The views of a scene show one set of named points, each view turned or mirrored, shifted and resized as a whole, with a little noise and some points left out.

Scene 1
View 1
(228): [ 16  12 -15 -17 -14   4  18 -49   1   2 -11  -1 -28  -6  20   3  -2  15
  26  14  29  -4 -20  26  -7  11  -6  -2   1  -8  11 -12  23  22  32 -27
  10   0  -4  15  -7]
(255): [ 19  34 -13   7   8 -12  12  19 -44 -27  29   8 -26 -20 -15  45   4  16
  -4 -16  20 -12  -6  13  18  -6  51 -38   3 -26  19  -1  -5   1   0  19
 -52 -32  -8  -3 -11]
(277): [ 14  15  -7 -23 -17   3  19 -32  -9 -16 -13 -15 -36  -6 -13  18   5   5
  15  -7  17  -8 -24  19  -1   8  15  -6  15 -14 -13   3  17   8  20 -32
 -36  -6  -7  11  -2]
(77): [ 20  29 -15  11  16 -16   7  12 -28 -11  33  21 -21 -16  17  24  -1  20
   9   2  24  -9   6  15  12  -2  39 -34 -13 -18  44 -15  -4  16   3  25
  -9 -28  -4   1 -12]
(113): [ 12  17  11 -10  17 -26   6  19  -6 -12  18   2 -32   3   1  10   0  -1
  19  -1  -1  -6  10   5  -4   0  53 -25  -8  -6  25  -6   2  11 -11  -5
 -22 -19  -7   5   1]
(106): [  6  -6  26 -37  -1 -21  11 -22  34   2 -20 -19 -43  22   7 -22  -2 -15
  39  11 -12  -1   0   7 -27  10  26   5  -3  13   0  -2  21  19   2 -54
   0   8  -8  18  13]
(286): [ 12  18   9 -16   2 -16  12  10 -13 -24   4 -11 -39   0 -22  21   6  -4
  11 -12   0  -8  -7   7  -1   0  49 -19   7 -11  -2   6   5   5  -4 -18
 -51 -16 -10   3   5]
(158): [ 11   8  10 -12  17 -26   3  -3  15   9  13   9 -27   8  34 -14  -6   3
  34  21   5  -4  15   8 -16   4  32 -14 -21   7  42 -18   9  26   1 -12
  26  -6  -4  11   1]
(147): [  7   6  28 -24  15 -31   7  15  14  -9   3 -11 -42  18  -4  -3   1 -14
  27   0 -16  -5  10  -1 -18   2  55 -12  -7   8  13  -1   6  12 -15 -28
 -22  -8  -8   9  12]
(105): [  9   0  19 -29   2 -20   9 -20  26   4 -12 -11 -39  17  12 -16  -2 -10
  34  12  -4  -2   1  10 -22   9  24   1  -6   9   9  -5  19  20   5 -44
   6   3  -5  16   9]
(160): [ 20  36 -12  21  30 -25   2  39 -40 -14  51  27 -17 -17  16  33   0  22
   4  -1  19 -10  18   9  16  -8  62 -47 -20 -19  60 -17 -14  12 -11  44
 -16 -38  -4  -4 -14]
(230): [ 18  22 -20  -3  -2  -3  12 -27 -13  -1   9  12 -20 -13  25  12  -2  22
  18  13  33  -7  -8  23   2   6   9 -17  -6 -13  30 -16  14  21  24  -1
  11 -13  -2  10 -12]
(184): [ 13  11  -4 -23 -13  -1  16 -34  -3  -9 -12 -11 -35  -2  -2  10   3   6
  19   1  15  -5 -19  18  -5   8  13  -5   8  -8  -4  -1  18  14  20 -31
 -19  -3  -6  11  -1]
(23): [ 16  26  -7  -1   8 -15  11  10 -25 -17  21   7 -28 -11  -3  27   3   9
   8  -6  16  -9  -2  12   8  -2  44 -29  -2 -16  23  -5   1   8   0   6
 -32 -23  -7   3  -6]
(235): [ 10   4  12 -23   6 -21   8 -13  18   3  -2  -2 -33  11  17 -11  -4  -2
  32  12   3  -2   4   9 -18   8  26  -6 -11   4  20 -10  15  21   5 -30
  10  -2  -5  13   3]
(258): [ 10  15  22 -12  21 -32   5  32  -5 -16  18  -3 -37   8 -10  12   2 -10
  17  -9 -13  -7  13  -2  -7  -3  66 -25  -7  -1  18   0  -2   6 -21  -8
 -37 -20  -9   4   7]
(71): [ 18  25 -11  -2   2 -10  13  -2 -23 -15  13   4 -27 -12   1  24   2  12
   9  -4  19  -9  -5  15   6   0  33 -24   0 -17  19  -8   4  11   9   1
 -26 -19  -6   4  -7]
(234): [ 16  23  -3  -9   0 -10  12   4 -25 -24  10  -5 -34  -9 -18  29   5   5
   6 -14  10  -8  -9  13   6   1  42 -24   6 -17   5   4   3   5   1  -7
 -50 -19  -7   2  -3]
(26): [ 10  15  22  -9  23 -36   4  34  -5 -16  22  -1 -35   8  -7   9   1  -8
  18  -5 -13  -6  17  -1  -6  -5  68 -27 -10  -1  26  -3  -2   9 -22  -5
 -30 -20  -8   5   7]
(112): [ 17  20  -8  -8   0  -8  13  -7 -18 -14  10   2 -28  -9   0  19   1  10
  11  -3  17  -9  -8  16   3   2  30 -20  -1 -15  15  -6   7  12   9  -5
 -22 -16  -6   6  -6]
View 2
(23): [ 28  -1  40   3 -12  15 -23  18 -27   9  18   8 -26 -11  18  18  42  -8
   3   7  16  -6  10 -28 -35   7 -18  22  23 -25  19   4 -53 -33  24  -7
   7  26  29  14   9]
(77): [ 17  -1  36  15 -37  21 -44  39 -37   6  16  18 -48  -7  30  33  52 -18
   3   8  10   7  19 -46 -50  13 -26  13  24 -29  39  18 -62 -35  31  -5
   8  15  14  18  12]
(228): [-46  30  13  17 -30  -2  11  11 -22  10  -4  -3 -21  44  -8   5  18  23
   6  24  -4 -25  18 -31  -8  -8   2 -39   2  -7  13  21 -31   0   0  -9
   1  15 -20 -21  23]
(184): [ -7  20  24  -2   1   2  15  -4 -10  11   7  -7   0  21  -9  -5  14  20
   7  17   9 -32   5 -11  -7  -7   1  -9   9 -10  -6   3 -28 -10   0  -7
   3  28   8 -12  12]
(235): [-18  13 -15   6 -17  15   7  13  -6  16  46   8  -9  19  14   9  -4   3
 -11   4   0 -11  15 -24  -5  10 -10 -27  15 -30  12  26   5 -20  -1  -8
 -25  12   0  -7  10]
(147): [ 30  -6 -11 -12  11  27   3   5   3  20  69   7   7 -16  29   3  -9 -11
 -19 -10  17  -7   1  -5  -7  19 -19  10  28 -41   1   8  13 -38   4  -8
 -29  23  33  10  -3]
(106): [-12  13 -26  -5   5  13  29  -3  10  21  56  -1  16  18   8  -7 -24  10
 -17   0   5 -21   5  -5  12   8  -4 -26  17 -31  -7  16  28 -16 -11  -8
 -32  18   8 -12   5]
(112): [  8   8  33   4 -14   9 -13  13 -22  10  10   5 -21   5   9  13  32   2
   6  13  13 -15  11 -25 -28   3 -12   5  15 -19  14   7 -45 -23  16  -8
   7  25  15   2  12]
(234): [ 33   1  47  -7   5   9 -12   5 -20  11  10  -1 -10 -12   7   6  35   1
   7  11  22 -20   1 -12 -29  -2 -13  27  19 -19   2  -8 -51 -30  18  -6
  12  34  34   8   8]
(230): [-27  20  26  23 -41   7 -15  25 -32   7   0   8 -38  29   6  21  36   6
   6  18  -1  -9  21 -44 -29   1  -9 -21  12 -15  31  25 -50 -13  13  -7
   5  11 -12  -5  23]
(160): [ 41 -15  44  16 -41  31 -65  50 -43   7  31  29 -56 -27  46  46  61 -36
  -2   0  15  23  18 -50 -62  23 -37  34  35 -40  52  17 -72 -52  46  -5
   9  14  30  34   9]
(286): [ 39   0  32 -14  18  13  -2  -3 -10  14  24  -3   2 -15   9   0  23   1
   0   8  25 -22  -3  -4 -20   3 -13  27  21 -23  -5  -8 -30 -32  12  -6
   4  36  38   6   1]
(26): [ 47 -14   9  -7   2  29 -19  17  -8  17  61  15  -9 -28  36  15  13 -22
 -17 -10  18   2   4 -17 -25  22 -26  28  33 -43  14   7 -13 -49  19  -7
 -19  23  40  20  -1]
(105): [-21  16 -20   1  -5  14  21   5   2  20  51   1   6  24   8  -2 -14   9
 -13   4   1 -17  11 -14   6   7  -5 -32  16 -29   3  22  16 -14 -10  -8
 -28  16  -2 -12  10]
(113): [ 29  -7  11  -1  -9  24 -16  18 -15  14  46  12 -15 -14  28  16  19 -16
 -11  -2  14  -2   9 -22 -24  16 -21  14  28 -35  17   9 -20 -39  16  -8
 -10  21  27  14   4]
(258): [ 49 -15  12 -13   8  28 -13  14  -7  17  58  11  -4 -28  32  10  15 -19
 -14  -7  21  -4   0 -11 -24  19 -23  29  32 -41  10   3 -13 -46  17  -6
 -15  25  43  18  -2]
(277): [  0  21  35  -4   5  -3  15  -9 -13  13  -6 -13  -1  20 -14  -7  21  22
  12  22  14 -39   4  -8  -9 -12   4  -3   6  -4 -11  -5 -39 -10   0  -8
  11  34  14 -13  13]
View 3
(23): [  6   9  -9  -3   1  -2  -4  -7  12  -7   6   1   9  -9  -6 -12   3   3
  13  12  12 -13 -20 -17  16  -4 -14  16   8  -6 -16  10  11   3  23 -21
  -8   6   2   8  -6]
(230): [ 12  14 -19  16  20   6   0   2   6  -2  -3   0   7 -12  -1 -16  -6   6
   0   6  10  -8 -14   0  24 -17  19  -6  -2  -8  -8  18   2 -16  19 -11
   5  11  -5  20  -1]
(105): [ 13  -8   5  13  13  -1  18   1   5 -20 -12   2 -18   9   9   7  -7   1
 -17 -22  -9   5 -15   4  20 -17   6  -6  18   6 -12   3  19   7   7  -9
  21 -12  -6  20  13]
(258): [ 10  -2   7  -7  -3  -4   8 -17  17 -18   5  -1   0  -2  -5   6   8   3
   8   0   6  -9 -22 -18  15  -1 -31  22  24   6 -26  -3  26  22  16 -24
  -2  -7  -1   8  10]
(106): [ 13 -12  11  10   8  -2  21   2   5 -24 -15   4 -23  13  13  11  -8  -3
 -19 -28 -14   7 -16   1  18 -14  -3  -3  23   7 -11   2  25  16   5  -9
  23 -16  -5  19  14]
(71): [  7   8 -12   2   3  -1  -4  -2   9  -7   3   2   4  -8  -3 -14  -1   0
   9   9  10 -11 -18 -13  18  -8  -7  12   3  -8 -12  14   8  -1  22 -18
  -4   8   2   9  -8]
(228): [ 11   6 -16  20  18   2   4  14   0  -8 -13   5  -8  -1   8 -15 -15  -1
 -11  -9  -1   0 -11   7  22 -20  26 -13  -3  -8   2  21   4 -12  16  -5
  17   5  -2  19  -5]
(147): [ 12  -9  12  -3  -1  -4  16 -14  12 -22  -2  -1 -10   6   2  10   4   1
  -3 -14  -3  -2 -20 -12  16  -5 -25  14  28  10 -23  -6  30  23  11 -20
  10 -14  -3  12  15]
(277): [  4  -3  -9   4  -4  -6  -2  19   1 -15 -12  10 -15   8  12 -17 -15 -11
  -3  -7  -6   0 -16  -7  13  -9  -4   4   0 -12   2  22  11   3  19 -12
  10   5  10   9 -19]
(112): [  7   7 -10   4   3  -2  -2   1   8  -8  -1   3   1  -5  -1 -14  -4   0
   5   5   8  -9 -17 -11  18  -9  -3  10   4  -7 -10  14   8  -1  20 -16
  -1   6   1  10  -7]
(184): [  7  -2  -8   9   3  -3   2  15   2 -14 -11   7 -13   5  11 -14 -14  -8
  -7  -9  -5   0 -14  -2  16 -13   5   0   2  -9   0  19  10   0  16 -11
  14   4   4  12 -10]
(26): [ 12  -1   6  -7  -1  -3   9 -21  18 -16   7  -3   3  -4  -5   6  11   5
   8   1   8 -11 -21 -18  16  -2 -29  21  25   7 -28  -5  25  18  16 -24
  -4  -9  -2   9  12]
(286): [  4  -4   1  -7 -11  -8  -1   1  10 -17  -1   5  -8   4   4  -7  -3  -6
   6  -1   1  -5 -21 -17  11  -2 -27  19  13  -4 -13  10  21  16  19 -22
  -1   0   8   5 -11]
(255): [  3  12 -14 -10  -9  -4 -12  -6  13  -4  11   3  13 -14  -9 -21   5   0
  24  23  19 -18 -21 -25  13   1 -24  27   2 -11 -16  14   9   4  29 -27
 -18  13   6   2 -16]
(235): [ 15  -1   1  14  16   2  16  -3   6 -16  -8  -1  -9   2   5   4  -4   4
 -13 -15  -3   1 -15   2  23 -16   7  -3  16   5 -13   5  16   4  10 -10
  18  -9  -8  20  14]
(158): [ 18   7  -2  17  26   7  17 -14  12 -10  -1  -7   3  -7  -3   7   3  13
  -8  -9   6  -5 -15   2  27 -17  12  -6  19  10 -21  -2  15  -1  10 -12
  11  -8 -15  22  25]
(113): [ 11   2   0  -1   4  -1   6 -14  14 -13   4  -2   2  -6  -5   1   6   5
   6   1   9  -9 -20 -13  18  -6 -17  16  18   3 -22   0  19  11  17 -21
  -1  -3  -3  11   8]
(77): [ 11  18 -16   4  13   4  -4 -16  16   0  11  -4  22 -20 -13 -13   8  10
  16  20  22 -18 -19 -14  22  -7  -2  12   5  -4 -21   7   5  -7  25 -22
 -12  11  -5  13   3]
View 4
(277): [-30  -7 -14  -9 -10  28   7   7 -24   1   6  10  -8 -15   7 -21   7   2
  13  -8  -1   4  14   2   7  -8  -1   2 -30   6  10 -22  -5   7  -3  -8
   6  -3   8   0  24]
(112): [-14 -21 -14  -8  -3  15  -6   2 -14   0  -3   4  -2   3   6  -5  -3  -3
  -1 -19   0  -6   1   1  -1 -14  -8  -3 -18   2   3   3  -1  10  11   6
   3   4  14   5  18]
(105): [-22   0  14   1 -21   5  -5  -9 -33   9   0  -1   2   3  -9 -20  26 -13
 -11  12  -9 -15  17   7  -4  10   6   9 -22  -3  -3  -8   0  11 -20  23
  -1 -10   6  12   9]
(77): [  1 -36 -14  -7   4  11 -19  -2  -3   0 -13   1   1  23   7   8 -14  -4
 -13 -30   0 -16  -7  -2  -9 -22 -10  -9 -11  -4  -4  25  -3  13  32  10
   5  11  19   7  15]
(230): [-10 -18 -11  -6  -8  28 -13   4 -12   5  -8   2 -10  21   4 -11   2   2
  -8 -16 -18 -15   7 -10 -13  -7   9   0 -25 -15  -7   4 -12   9  23  -7
   8   5   9   7  17]
(23): [-10 -30 -14  -7   1   6  -9  -1 -10  -2  -7   4   3   5   8   4 -10  -4
  -4 -26   9  -7  -4   5   0 -21 -15  -8 -13   8   4  13   3  11  17  12
   1   6  19   5  17]
(234): [-21 -25 -16  -8   0   8  -2   2 -15  -5   0   7   3  -8  10   1  -8  -3
   5 -22  15   2  -2   8   8 -22 -19  -7 -15  15  11   2   6  10   7  11
   1   3  18   2  20]
(258): [-12 -25   2  -1  -5 -17  -9 -12 -18  -1  -4   1  15  -1   1   7   0 -17
 -11 -14  18  -9  -4  18   3 -17 -23  -6  -5  18   6  17  13  14  -6  40
  -6  -1  20   9  11]
(228): [-21  -4  -6  -7 -15  34  -4   6 -23   7  -2   3 -14   7  -1 -24  13   2
  -1  -3 -21 -12  18  -9  -8   5  15   7 -32 -14  -4 -13 -13   9   6 -12
   9  -1   4   6  20]
(106): [-26   2  17   2 -24  -2  -2 -11 -38   7   5   0   5  -6 -10 -21  27 -16
  -9  14  -4 -12  17  11   0  11   2   9 -21   5   2 -12   4  11 -30  29
  -3 -13   6  12   9]
(184): [-25  -6  -8  -7 -12  23   3   4 -25   3   3   7  -7  -8   1 -18  10  -2
   3  -5  -5  -3  13   1   3  -3   1   3 -27   2   6 -16  -5   8  -4  -2
   5  -3   8   4  20]
(158): [ -4 -13  13   1 -16   2 -19 -11 -21  10 -10  -6   2  26  -9  -9  15 -13
 -25  -1 -15 -26   8   0 -16   5   6   5 -13 -13 -13  14  -1  13   1  25
   0  -3   8  17   7]
(255): [-10 -39 -26 -10   9   8  -8   4  -5  -7  -7   7   3   0  16  12 -23   0
   3 -37  19   0 -11   5   5 -35 -26 -13 -10  14  10  17   5  12  26   8
   2  12  24   0  21]
(26): [-10 -27   4  -1  -4 -19 -12 -12 -19   0  -6   0  15   4   1   8   1 -18
 -14 -15  14 -11  -5  17   0 -18 -23  -6  -4  15   3  20  13  14  -3  40
  -6  -1  20  11  10]
(71): [-13 -25 -15  -7  -1  13  -8   2 -12  -2  -6   4  -2   4   8  -1  -6  -1
  -3 -23   3  -6   0   2   0 -18 -10  -5 -16   4   3   7  -2  11  16   6
   4   6  15   5  18]
(160): [ 11 -48 -15  -6   9  -2 -26  -4   4  -2 -19  -1   6  30  10  23 -23  -6
 -20 -40   7 -19 -16   2 -12 -30 -19 -14  -1  -1  -6  41   4  15  41  22
   1  16  24   9  12]

In a view up to two points have been moved. Name them for each view, in the order of its rows, or write -.
view 1 => (106), (147)
view 2 => (184)
view 3 => -
view 4 => (277)

Scene 2
View 1
(155): [ -5  30 -20 -18  -6   9   8 -22  10   4   1  -1 -11 -12 -18  -6   5  -3
  13  -5   1   9   7 -18   4   8  -7  10  -2 -14  -7  -2  10   6  -6   0
  10  -6  14   3 -11]
(131): [-25  12 -24  25  -4 -14  42 -31   4 -24  -3 -20 -27 -19 -11 -11  12 -45
 -21   0  27  37   0 -31 -33   5  12 -17  -7 -17  -9  -6  16   6 -23 -17
 -28  26  -8  22 -32]
(212): [-22  31 -33  -8 -14  10  -4   7   8   3  23  -9 -13   2  11  -4   9   1
 -15  20   3  -6   4 -17  24   2 -19  10  -3  -3  -1  -5  16  10  11 -15
  -4  -9  13  -5  18]
(56): [ 10  26 -10 -11  -1   5   8 -12 -12   3  -2  -1   3   0 -13 -11 -11  -1
  10  -2   6  -3   6 -24 -21   1 -11   5 -10 -11  -9  -2   6  13 -10   2
   5  -3  10  14 -17]
(29): [ -7  16 -16  14   1  -7  26 -13 -13 -13   0 -15  -8  -2  -3 -11  -4 -24
 -14   5  19  11   2 -30 -36  -1  -3 -10 -12 -10  -8  -4  10  13 -15 -12
 -20  13  -2  23 -21]
(199): [-11  37 -28 -33 -14  17  -5 -19  22  11   8   3 -12 -13 -15  -3  12   8
  18  -3  -6   3   8 -11  32   9 -13  20   3 -14  -4  -2  12   4   4   1
  23 -18  22 -10   5]
(203): [  4  31 -17 -16  -5  11  -2  -4  -4   7   6  -1   0   3  -7  -8  -5   7
   6   3   0  -8   7 -19  -2   0 -18  10  -6 -10  -6  -4   9  11  -1   0
   9 -11  14   4  -2]
(216): [ 11  33 -11 -29  -4  16  -5 -14   0  13  -2   6   4  -1 -19  -8  -7  14
  25  -6  -5  -8   9 -17   1   5 -17  16  -6 -12  -7  -2   7  10  -2   8
  23 -16  20   4  -8]
(7): [ 12  32 -11 -22  -2  13  -2  -6  -9  10   1   3   6   3 -11  -9 -13  11
  16  -1  -2 -11   7 -20  -9   1 -18  12  -9  -9  -8  -3   7  13  -2   5
  15 -13  16   8  -8]
(66): [ 14  23  -8  -3   3   2  12  -9 -20   0  -2  -3   7   5 -10 -12 -15  -3
   5  -2   9  -7   6 -27 -35  -2 -13   0 -13  -9 -10  -2   4  15 -13   1
   0   1   6  20 -20]
(171): [ -8  34 -25 -20 -12  15  -7  -2   6   7  13  -1  -6   0  -1  -5   3   9
   2   9  -3  -9   6 -15  18   2 -20  15  -2  -6  -2  -4  12   9   9  -4
  10 -13  17  -5   9]
(164): [  9  33 -16 -20  -5  15  -8   4 -11  10   8   1   6   9  -2  -8 -11  15
   7   7  -2 -20   8 -18  -1  -1 -24  15  -9  -5  -6  -3   7  15   3   2
  13 -16  17   5   3]
View 2
(66): [  2  12 -12  13  -2   8 -18  -8  15  12  20   4 -10 -28  -4  -9  -3  -5
   8  15  45  13  24  20   0   2   3  32   7  -3   6   5 -11  -4  -6  -9
 -21   3 -11   7 -28]
(212): [  6 -60 -28 -11 -15 -39  10   6  10  13  -6  -3  28   6   8   0  -1   0
 -16  -5  16  -2 -11  14 -18  15 -16  -4  18 -31  11 -20  -5   4  36   7
  31   3   2  -4  10]
(155): [ 10 -16 -10  12  -8  12  -8  -3  -6   9  25  -7  26   6   9 -17  -4  16
  18   3  22  -6  -9  17  -1  -3  12  20  15 -30  13  14 -10   3  10  15
   6   1 -16   1  18]
(216): [ 10  -9 -12  22 -27  -2  -8   6  -2  11   6 -10  -3 -14  12 -21   4   8
  34   7  29  -9   9  33   1 -10  29  19   4 -17  -3  20  -7  -8   4  21
  24  -7 -16  18  21]
(171): [  8 -41 -21   2 -22 -24   5   7   5  11  -4  -7  14  -1   9  -9   4   4
   7  -2  20  -7  -5  22 -10   3   6   3  11 -26   5  -3  -5  -2  23  16
  32  -3  -5   7  19]
(29): [  0   1 -11  -4  21  13 -19 -21  10  13  40  11  21  -8 -10  -1 -13   0
 -19  11  42  23   7   0  -4  15 -23  34  21 -13  24  -5 -12   9  -1 -21
 -42  14  -7 -15 -43]
(199): [ 15 -40 -15  14 -27  -5   3   7 -14   9   8 -17  30  15  19 -21   0  22
  27  -4  12 -19 -20  22  -6  -6  21   7  14 -40   6  14  -3   2  23  33
  40  -5 -17   7  46]
(203): [  6 -20 -18   9 -16 -12  -5   2   7  11   4  -5   3 -13   6 -11   1   0
  12   5  30  -1   8  24  -5   1   8  13   8 -17   2   3  -8  -4  11   9
  16  -3  -9  10   2]
(56): [  6   3 -10  14  -7   6 -15  -5   6  13  20   0  -1 -20   1 -13  -3   2
  12  12  38   7  14  21  -1  -1   9  30   8 -11   5   9 -12  -4  -1   1
  -9   1 -12   7 -12]
(7): [  6  -6 -14  17 -23  -7  -9   3   7  13   5  -6  -7 -22   8 -17   4  -1
  21   9  34  -1  16  29  -1  -6  19  18   6 -11  -2  11  -9  -9   4  11
  13  -5 -13  16   4]
View 3
(131): [ 41  25  -9   6  -6  17  11  -2  33   2  -3  -2   8  18   0 -11 -20   0
 -28 -13 -35   3   3  -5  -9  16  18   6  10  -8  11 -13  26  28  -5  34
   2  -3   7  -4 -33]
(7): [ -5  16   2  14   8  -5 -14  -3 -17  21  20   0   1   9   4   3 -14  -5
  13 -13  -3  11   6  14 -10  14  10  -6  -2  -4  -4  23   0   2  -2   8
 -16   1   8   2   8]
(155): [  5  26   7  11  -7  -3  -5  -4  10  23  17  -5  -2  10   6  -6 -11 -10
   7  -9 -12  12   0   6 -11   7  11   1  -4  -7  -2  20   3   4  -9  17
 -18  -4  11   4   3]
(199): [ -5  23  17  10 -13  -9  -7  -7  14  30  21  -6  -5   1  10  -2  -3 -16
  11  -8  -6  16  -2   1 -10   2  11  -1 -11   0  -3  24 -11  -3  -6  11
 -25  -7  10  11  17]
(56): [  4  17  -3  14   8   2 -10  -2 -13  16  16   0   4  13   2   0 -18  -2
   6 -15  -9   7   8  12 -11  16  11  -4   2  -7  -2  15   9   7  -3  13
 -10   2   7  -1  -4]
(66): [  7  14  -8  14  13   4 -10   0 -19  10  14   2   6  14   0   3 -23   3
   3 -17  -9   5  10  14 -10  19  12  -5   5  -8   0  10  12  11  -2  14
  -6   4   6  -4  -9]
(164): [ -9   9   6  13   8  -8 -12  -5 -17  18  21   1  -1   2   6  10 -12  -5
   9 -15   0  11   5  10  -8  13  11 -11  -6   3  -1  19  -9   3   4   4
 -18   2   5   5  15]
(171): [ -5  12  14  10  -4  -9  -6  -8   3  23  21  -2  -4  -3   9   9  -5 -12
   5 -13  -3  13  -1   1  -9   6  11  -8 -11   7   1  18 -13   4   3   6
 -21  -3   5  10  18]
(212): [  1   7  16   6  -7  -8   0 -11  15  16  15  -2  -3  -8  10  14  -2 -11
  -9 -13  -7  13  -2  -7  -6   9  12 -11 -12  15   7   5 -19  11  11   7
 -17  -3   3  12  18]
(29): [ 24  15 -11  10   6  11   1  -2   4   3   5   2   6  13   0   2 -22   3
 -17 -17 -20   2   7   5  -8  20  15  -3   6  -4   9  -5  16  23   1  21
   0   3   4  -4 -21]
(216): [ -9  21   6  14   2  -6 -14  -3 -13  27  23  -3  -1   9   5  -1 -12  -9
  20 -11  -1  14   4  14 -11   9  10  -3  -6  -8  -7  29  -3  -5  -8   9
 -20  -2  10   4  12]
View 4
(66): [  4   8 -27 -15  -4 -31  15  -1  10  36  -8  -1 -19   5 -11   6  18  -7
  -2   5 -10   9  19   2 -11  12   3   8 -12   1 -24  -3  -6   7  17   4
  13  11  -8 -15 -11]
(131): [-20   9   0 -28  16 -21  49 -14   4  40   6  21  12  19 -23 -30  27   2
  -1  -4 -13   1  14 -12  13 -20  -8 -11 -17   8   6  16  14 -19   0  -4
  -8   4  12   9 -36]
(171): [ 22   3  -7   2 -18 -28  -4  17  12   0 -11   4 -21   7  -3   0 -13   1
   3   9  29  21   5   7 -17  11  11 -23   6   4 -15 -17   9   7 -11  -2
  16  10   0 -20  -8]
(7): [ 18   4 -24  -1  -8 -30   0  12  11  19 -15  -2 -29   3  -4   9   7  -9
   1   6   9  15  15   3 -25  18  14 -10  -3   1 -27 -11   1  12   5   6
  20   8 -11 -23  -7]
(155): [ 11   2  -9   1   2 -26  10  10   6  15 -14   6 -18   7  -8 -11   9  -7
   2   0  12  14  13  -7 -26   7  17 -28  -1   2 -14  -3  17   0 -10   4
  16   2  -5 -16 -16]
(199): [ 23  -3  -4  13  -4 -24  -5  22   8  -3 -18   6 -23   5  -1 -11  -7  -6
   5   1  32  21   6  -5 -34  12  25 -44   9   2 -12 -10  22   5 -22   3
  22   1  -5 -23 -12]
(203): [ 16   5 -17  -2 -12 -30   2  12  10  15 -12   1 -22   5  -4   4  -1  -4
   1   7  13  16  11   5 -18  14   9 -12   0   2 -20 -11   4   8  -1   2
  17  10  -4 -20  -8]
(164): [ 21   5 -20  -1 -20 -31  -6  15  13  12 -13  -4 -26   3  -2  12  -7  -3
   0  10  19  19  11  11 -20  19  10  -6   1   1 -26 -18  -2  14   3   2
  19  13  -7 -23  -2]

In a view up to two points have been moved. Name them for each view, in the order of its rows, or write -.
view 1 => -
view 2 => -
view 3 => (199)
view 4 => -
